Points, in no order, along strands that fork and pass close to each other.
In the rows, 128 means zero.
Points whose rows are less than 52.4 apart are linked; no others are.
q428: 82; 139; 156; 109; 105; 108; 142; 140; 129
q246: 164; 148; 70; 117; 156; 152; 169; 156; 185
q618: 98; 78; 167; 161; 104; 89; 119; 108; 155
q698: 153; 142; 75; 138; 153; 122; 158; 169; 203
q639: 95; 66; 195; 154; 102; 94; 115; 89; 142
q122: 125; 178; 120; 135; 188; 162; 176; 108; 92
q193: 151; 153; 124; 108; 138; 166; 111; 110; 62
q726: 127; 134; 140; 121; 115; 131; 96; 116; 77
q329: 112; 176; 119; 155; 204; 110; 190; 141; 150
q911: 125; 144; 114; 177; 166; 122; 139; 114; 117
q654: 96; 128; 178; 86; 88; 111; 101; 140; 87
q556: 108; 84; 164; 197; 138; 96; 116; 81; 129
q270: 111; 61; 192; 164; 105; 100; 96; 76; 123
q761: 108; 155; 119; 133; 140; 123; 158; 140; 140
q386: 147; 159; 109; 123; 161; 170; 139; 107; 79
q390: 74; 132; 181; 99; 96; 105; 127; 132; 108
q409: 133; 83; 155; 120; 70; 108; 60; 124; 106
q683: 97; 149; 135; 87; 94; 126; 140; 152; 132
q920: 191; 113; 87; 129; 100; 159; 62; 123; 92
q292: 113; 63; 179; 195; 131; 99; 112; 66; 131
q6: 101; 102; 166; 139; 108; 104; 100; 106; 100
q471: 110; 107; 188; 83; 77; 108; 78; 137; 85
q702: 98; 175; 129; 148; 185; 118; 185; 134; 133
q630: 98; 83; 154; 169; 115; 83; 128; 120; 175
q446: 110; 184; 119; 132; 187; 148; 189; 124; 117
q332: 198; 118; 72; 121; 118; 180; 88; 122; 111
q126: 132; 153; 109; 167; 170; 138; 141; 106; 100
q12: 150; 152; 88; 106; 148; 161; 169; 150; 161
q420: 102; 84; 196; 108; 77; 98; 81; 117; 100
q753: 143; 136; 100; 71; 92; 155; 130; 161; 148
q962: 130; 156; 109; 120; 136; 148; 146; 136; 122
q10: 101; 90; 144; 165; 114; 72; 135; 138; 197
q694: 98; 144; 120; 129; 125; 99; 162; 160; 183
q295: 180; 108; 109; 113; 83; 146; 54; 135; 93
q319: 118; 113; 150; 146; 112; 117; 93; 107; 90
q323: 103; 162; 119; 122; 138; 118; 171; 156; 160
q811: 127; 152; 140; 124; 135; 148; 113; 111; 61
q116: 154; 140; 116; 55; 95; 166; 113; 155; 117
q514: 143; 144; 90; 158; 168; 101; 157; 164; 196
q575: 130; 165; 113; 147; 173; 153; 149; 107; 88
q103: 112; 123; 126; 189; 161; 96; 138; 116; 141
q678: 143; 156; 99; 82; 146; 174; 173; 140; 142
q740: 135; 148; 96; 167; 185; 102; 160; 150; 179
q596: 212; 114; 56; 108; 148; 202; 125; 111; 129
q762: 161; 137; 91; 57; 113; 180; 149; 150; 153
q565: 154; 146; 101; 59; 130; 185; 158; 140; 138
q205: 132; 169; 106; 160; 205; 107; 179; 148; 169
q800: 138; 94; 140; 109; 66; 112; 64; 140; 116
q240: 97; 93; 188; 125; 90; 101; 96; 113; 106
q804: 214; 110; 62; 98; 130; 199; 107; 119; 123
q663: 139; 133; 134; 75; 84; 141; 95; 150; 105
q721: 110; 103; 143; 194; 145; 94; 125; 99; 131
q901: 123; 116; 139; 105; 78; 118; 92; 141; 116
q47: 105; 118; 123; 149; 120; 85; 144; 154; 191

A fork is a point with three links, a tip a point with one. Leave the first point through the second and follow the links. Name the first fork or tip that comes.
q329, q702 -> q575
q295, q920 -> q596
q240, q420 -> q683
q694, q323 -> q962
q663, q901 -> q409
q596, q804 -> q295

Name the points in between on the shortest way along the links from the first point to the second, in order.
q329, q386 -> q702, q446, q122, q575
q761, q618 -> q323, q694, q47, q10, q630
q246, q116 -> q12, q678, q565, q762, q753
q683, q6 -> q428, q390, q654, q471, q420, q240
